Each scene shows the same named points in several views. A view is turned or mirrored, and shifted as a whole, has a little noise and may leave points out.

Scene 1
View 1
Q_313: 7,-7,-6,-17,-6,10,-13,-10,0,-8,22,-7,-9,-4,-5,-21,-12,1,1,18
Q_718: 5,-11,-15,11,-1,2,-8,-3,-13,-2,8,4,-16,18,-5,-3,-19,-17,7,19
Q_688: 11,-8,-18,-15,-12,8,-8,-5,-15,-6,5,-18,-3,17,-20,0,-5,-4,-6,15
Q_51: 15,-4,-15,13,-19,-1,0,16,-30,-3,3,2,-18,20,-12,-8,-23,11,6,14
Q_514: 16,-20,-15,0,-30,7,-12,20,-39,-5,-12,-19,-9,31,-32,14,4,10,-11,14
Q_156: 13,-12,-4,1,-22,5,-12,14,-21,-6,10,-2,-18,5,-11,-15,-13,16,2,17
Q_918: 14,8,-26,-6,-4,0,7,-9,-16,-3,9,-8,-7,20,-12,-8,-24,-5,5,13
Q_684: 13,4,-19,-29,-8,8,-3,-17,-3,-8,17,-19,1,4,-15,-16,-12,1,-3,14
Q_446: 15,1,-21,-1,-13,2,2,1,-23,-4,3,-8,-9,22,-16,-4,-19,2,1,13
Q_450: 13,-6,-19,-13,-13,6,-5,-3,-18,-6,5,-17,-3,18,-20,-2,-7,0,-5,14
Q_158: -1,-30,1,10,-5,11,-28,2,-9,-5,11,3,-19,8,-4,-2,-2,-16,2,25
Q_157: 15,6,-16,1,-10,0,5,1,-17,-5,14,1,-14,9,-5,-20,-30,9,9,14
Q_54: 7,0,-5,-12,-3,6,-8,-12,3,-8,28,2,-13,-9,4,-30,-23,2,8,18
Q_174: 15,1,-14,-14,-13,5,-4,-3,-13,-7,14,-10,-8,6,-12,-16,-15,9,0,14
Q_617: 18,3,-23,-8,-17,2,5,2,-24,-5,3,-13,-6,20,-19,-6,-18,9,-1,12
Q_341: 9,-10,-11,-42,-9,16,-17,-21,4,-10,19,-27,5,-3,-17,-11,7,-3,-11,17
Q_767: 4,-3,-13,14,4,1,-4,-7,-9,-2,16,10,-18,12,2,-13,-29,-16,13,20
Q_94: 18,0,-19,-37,-21,11,-5,-8,-12,-10,12,-30,4,6,-25,-11,-1,16,-11,11
Q_807: 13,8,-21,-12,-4,3,3,-13,-8,-6,17,-7,-7,7,-7,-19,-24,-1,5,14
View 2
Q_688: 10,-4,19,-8,12,-1,4,9,15,6,-13,15,8,-18,6,3,25,5,-5,-10
Q_514: 5,-8,35,3,22,9,1,3,-8,13,-1,3,13,-36,10,-2,40,-4,-21,-33
Q_313: 9,13,14,-19,-4,-6,1,-2,11,-8,-12,14,-2,0,-6,13,20,15,13,1
Q_446: 12,-7,12,-4,5,7,-4,-3,5,3,-4,21,20,-17,-1,8,19,-2,-12,-11
Q_684: 5,-3,2,-17,-1,-7,1,6,19,3,-16,25,-3,-5,6,2,18,9,10,3
Q_617: 7,-12,8,-5,4,7,-5,-2,2,7,-3,24,14,-17,4,3,20,-3,-9,-12
Q_807: 12,-2,0,-13,-5,0,-4,-4,14,-3,-10,28,13,-2,-5,11,10,6,3,3
Q_54: 11,16,6,-21,-13,-4,-4,-10,9,-14,-10,20,3,9,-13,18,11,16,16,6
Q_341: 1,4,14,-22,8,-16,11,19,27,4,-24,14,-18,-7,11,-2,28,17,18,2
Q_157: 10,-2,-1,-11,-10,8,-11,-15,-2,-4,0,28,17,-3,-8,13,10,1,-1,-3
Q_156: 5,10,23,-10,-1,6,-6,-14,-13,-4,2,8,7,-11,-6,11,28,7,-1,-16
Q_918: 15,-9,3,-6,2,4,-4,-1,15,1,-8,28,22,-10,-3,10,10,0,-8,-2
Q_94: -5,-11,5,-17,4,-6,3,10,10,13,-12,22,-14,-15,18,-9,30,5,9,-8
Q_767: 27,11,15,-7,-2,4,-4,-10,14,-15,-9,18,31,-1,-21,27,5,8,-7,2
Q_718: 25,8,24,-4,7,4,-1,-3,14,-10,-9,13,29,-9,-15,22,13,6,-11,-6
Q_174: 6,-1,9,-13,-2,1,-4,-4,4,0,-6,20,4,-8,0,7,20,6,3,-6
Q_158: 22,25,43,-8,12,-3,5,0,10,-14,-12,-5,15,-9,-16,23,26,16,-3,-11
Q_51: 11,-1,17,-2,0,14,-10,-16,-12,-1,5,16,24,-16,-7,13,20,-3,-14,-18
View 3
Q_446: 6,-10,14,-4,-19,4,-3,17,19,-11,13,22,-5,8,0,-1,19,19,-3,-6
Q_54: 7,12,-6,-19,-18,13,21,10,1,-14,25,19,13,3,5,3,-20,12,-14,-1
Q_617: 7,-10,10,-6,-21,6,-5,12,17,-20,14,18,-8,7,-2,-5,23,19,-4,-6
Q_684: -10,-3,-4,-15,-16,8,2,-2,7,-24,22,12,-1,-2,6,-9,0,25,-12,5
Q_94: -10,-5,-6,-10,-14,5,-3,-10,7,-38,12,8,-12,-6,0,-15,13,17,-16,2
Q_157: 19,1,6,-11,-24,14,8,20,9,-14,23,24,4,12,-2,2,7,14,-4,-8
Q_313: -4,8,-3,-13,-12,6,15,5,6,-16,14,16,5,-3,6,0,-14,11,-16,1
Q_174: 4,0,2,-10,-18,8,5,7,9,-21,15,17,-1,2,0,-4,6,14,-10,-3
Q_688: -11,-9,10,-5,-11,-3,-3,6,20,-14,7,15,-7,-3,6,-5,12,20,-11,1
Q_767: 9,2,14,-11,-19,7,15,30,18,11,23,28,16,12,9,11,-9,19,-3,-4
Q_807: 2,-2,2,-15,-22,12,6,11,8,-13,28,18,6,7,5,-3,0,25,-6,0
Q_158: -6,6,14,-1,-2,-11,18,22,24,9,-8,25,5,-4,10,13,-14,0,-17,-5
Q_514: 0,-14,22,10,-7,-13,-12,13,31,-16,-18,20,-23,-1,-3,-3,37,2,-10,-12
Q_156: 16,6,7,-3,-13,2,11,16,14,-18,-1,22,-5,3,-4,5,7,-5,-13,-13
Q_341: -29,-1,-8,-13,-4,-2,4,-14,8,-27,9,6,-5,-15,10,-12,-10,20,-23,10
Q_450: -8,-9,9,-4,-13,-2,-3,7,19,-15,8,16,-8,-1,3,-5,14,19,-10,-2
Q_718: 1,-2,18,-5,-14,-1,9,27,24,10,11,26,8,7,8,10,-1,17,-5,-5
Q_51: 23,-3,17,-1,-20,5,3,26,20,-11,6,26,-4,12,-5,6,22,5,-3,-15
Q_918: 3,-9,11,-9,-23,9,-2,16,16,-8,26,21,2,9,5,-2,12,29,-2,-1
View 4
Q_174: 1,16,-8,12,3,-31,-4,1,-17,9,21,7,0,0,10,-5,4,11,-15,13
Q_688: 15,22,-5,7,-7,-27,3,16,-14,9,22,-6,-2,-1,9,0,9,-5,-10,14
Q_51: -2,20,-14,19,5,-52,3,3,-17,14,6,-14,13,-18,-3,-14,12,17,-20,18
Q_450: 14,23,-5,8,-4,-33,2,15,-14,10,21,-5,-1,-2,8,-1,8,-1,-12,14
Q_807: -1,21,-4,12,0,-23,-16,-9,-21,13,18,6,-1,6,4,-3,12,9,-24,10
Q_313: -4,10,-10,19,-2,-12,-2,-9,-13,2,22,13,-3,3,10,-5,3,6,-7,10
Q_341: 14,14,-2,5,-6,-4,3,11,-9,0,36,20,-13,14,23,7,-3,-9,3,8
Q_918: 6,25,-4,11,-3,-30,-12,1,-21,16,14,-9,2,0,-1,-3,17,3,-25,12
Q_158: 0,9,-20,35,-17,-7,16,-2,-7,-4,8,-13,8,-17,-4,-12,13,-7,2,12
Q_767: -8,18,-13,30,-9,-15,-12,-19,-19,11,3,-12,7,-6,-11,-11,22,5,-25,10
Q_684: 7,19,0,5,0,-18,-9,2,-17,10,28,14,-8,12,14,3,3,3,-14,10
Q_514: 21,23,-12,8,-3,-57,24,38,-8,9,16,-24,8,-22,7,-7,4,-1,-2,22
Q_617: 8,25,-5,6,4,-47,-4,12,-19,16,18,-6,3,-4,7,-4,9,10,-21,15
Q_94: 15,20,0,-3,5,-34,2,19,-14,8,36,16,-9,10,24,5,-6,4,-6,13
View 5
Q_313: 11,10,16,-17,3,-5,-8,0,9,-7,2,-2,2,-17,-11,-5,4,8,22,18
Q_94: 21,15,29,-22,-8,-17,11,-18,26,-6,16,-4,14,3,3,-4,23,-4,18,6
Q_157: 10,17,5,-19,6,4,8,17,13,-11,21,11,-2,-26,-4,14,9,1,3,16
Q_918: 10,15,3,-9,0,-10,22,16,16,-4,18,8,-6,-13,-3,2,15,2,0,14
Q_446: 9,15,8,-8,2,-11,21,17,19,-17,18,1,2,-16,-1,4,18,-6,-4,9
Q_514: 5,13,22,2,2,-25,22,13,30,-45,14,-19,23,-14,3,0,31,-25,-11,-9
Q_174: 13,15,15,-18,1,-6,6,3,16,-11,15,2,5,-15,-4,4,13,-1,11,13
Q_158: -4,3,8,5,10,-13,-10,22,4,-33,-13,-19,5,-29,-18,-13,5,-1,8,13
Q_156: 7,14,17,-15,9,-2,-4,12,15,-32,12,-5,14,-30,-5,10,11,-10,6,7
Q_807: 13,14,6,-17,1,-4,11,8,12,2,15,9,-6,-13,-6,2,9,8,11,19
Q_54: 10,13,10,-21,6,5,-12,5,3,-2,5,7,-4,-24,-13,2,-2,13,23,24
Q_51: 5,16,7,-10,9,-1,13,26,18,-30,22,2,7,-30,-2,16,15,-12,-8,7
Q_450: 11,13,14,-7,-2,-19,17,5,21,-16,11,-6,7,-8,-2,-5,20,-5,4,6
Q_718: 0,8,-2,2,6,-10,10,29,7,-18,2,-3,-6,-25,-13,-5,9,3,0,15
Q_341: 17,8,28,-16,-8,-22,0,-21,16,-1,-2,-12,8,5,-8,-21,14,7,30,13
Q_617: 12,17,12,-13,0,-10,22,10,23,-16,22,3,5,-12,2,7,21,-7,-1,6
View 6
Q_157: -3,-2,7,27,-8,-10,-6,38,-16,-2,10,-3,7,20,1,-4,0,3,4,-3
Q_684: -6,3,7,21,-3,0,11,10,-13,3,8,-2,-2,14,-24,3,5,-3,-16,11
Q_514: 6,6,-7,34,-1,11,16,28,-4,-30,21,-18,11,36,-18,13,-15,13,36,45
Q_156: 2,10,0,47,-2,-2,-1,30,-6,-17,16,-4,20,24,-6,5,-13,9,15,6
Q_341: -6,11,8,29,6,6,20,-11,-3,2,12,5,1,10,-42,12,0,-7,-21,21
Q_51: 2,-1,1,32,-7,-6,-5,44,-13,-15,15,-9,12,28,3,1,-9,10,26,10
Q_767: -3,-12,15,15,6,-21,-14,33,-12,9,17,17,2,14,1,0,-9,-6,20,0
Q_718: -2,-11,12,17,6,-14,-7,29,-9,2,20,12,2,19,-5,5,-12,-4,27,13
Q_54: -6,3,13,34,2,-15,-7,17,-9,11,10,16,9,7,-10,0,-2,-6,-13,-15
Q_450: -2,0,3,22,-2,3,12,19,-10,-9,15,-7,1,23,-21,7,-4,2,10,26
Q_94: -4,12,-1,31,-8,12,22,7,-10,-11,8,-15,2,21,-31,6,6,3,-18,22
Q_688: -2,1,4,21,1,3,13,14,-8,-7,16,-4,0,22,-23,8,-5,0,9,28
Q_174: -3,4,5,30,-5,-2,4,22,-11,-4,10,-4,6,19,-14,2,-1,2,-3,7
Q_446: -1,-4,3,19,-6,-2,3,33,-15,-9,14,-9,1,26,-8,2,-3,4,16,19
Q_918: -4,-9,7,10,-6,-6,1,32,-17,0,11,-5,-6,21,-8,0,2,0,7,14

In a view up to two points have been moved. Name them for each view, in the order of its rows, or write -.
view 1: -
view 2: Q_157
view 3: Q_94
view 4: Q_918
view 5: -
view 6: Q_156
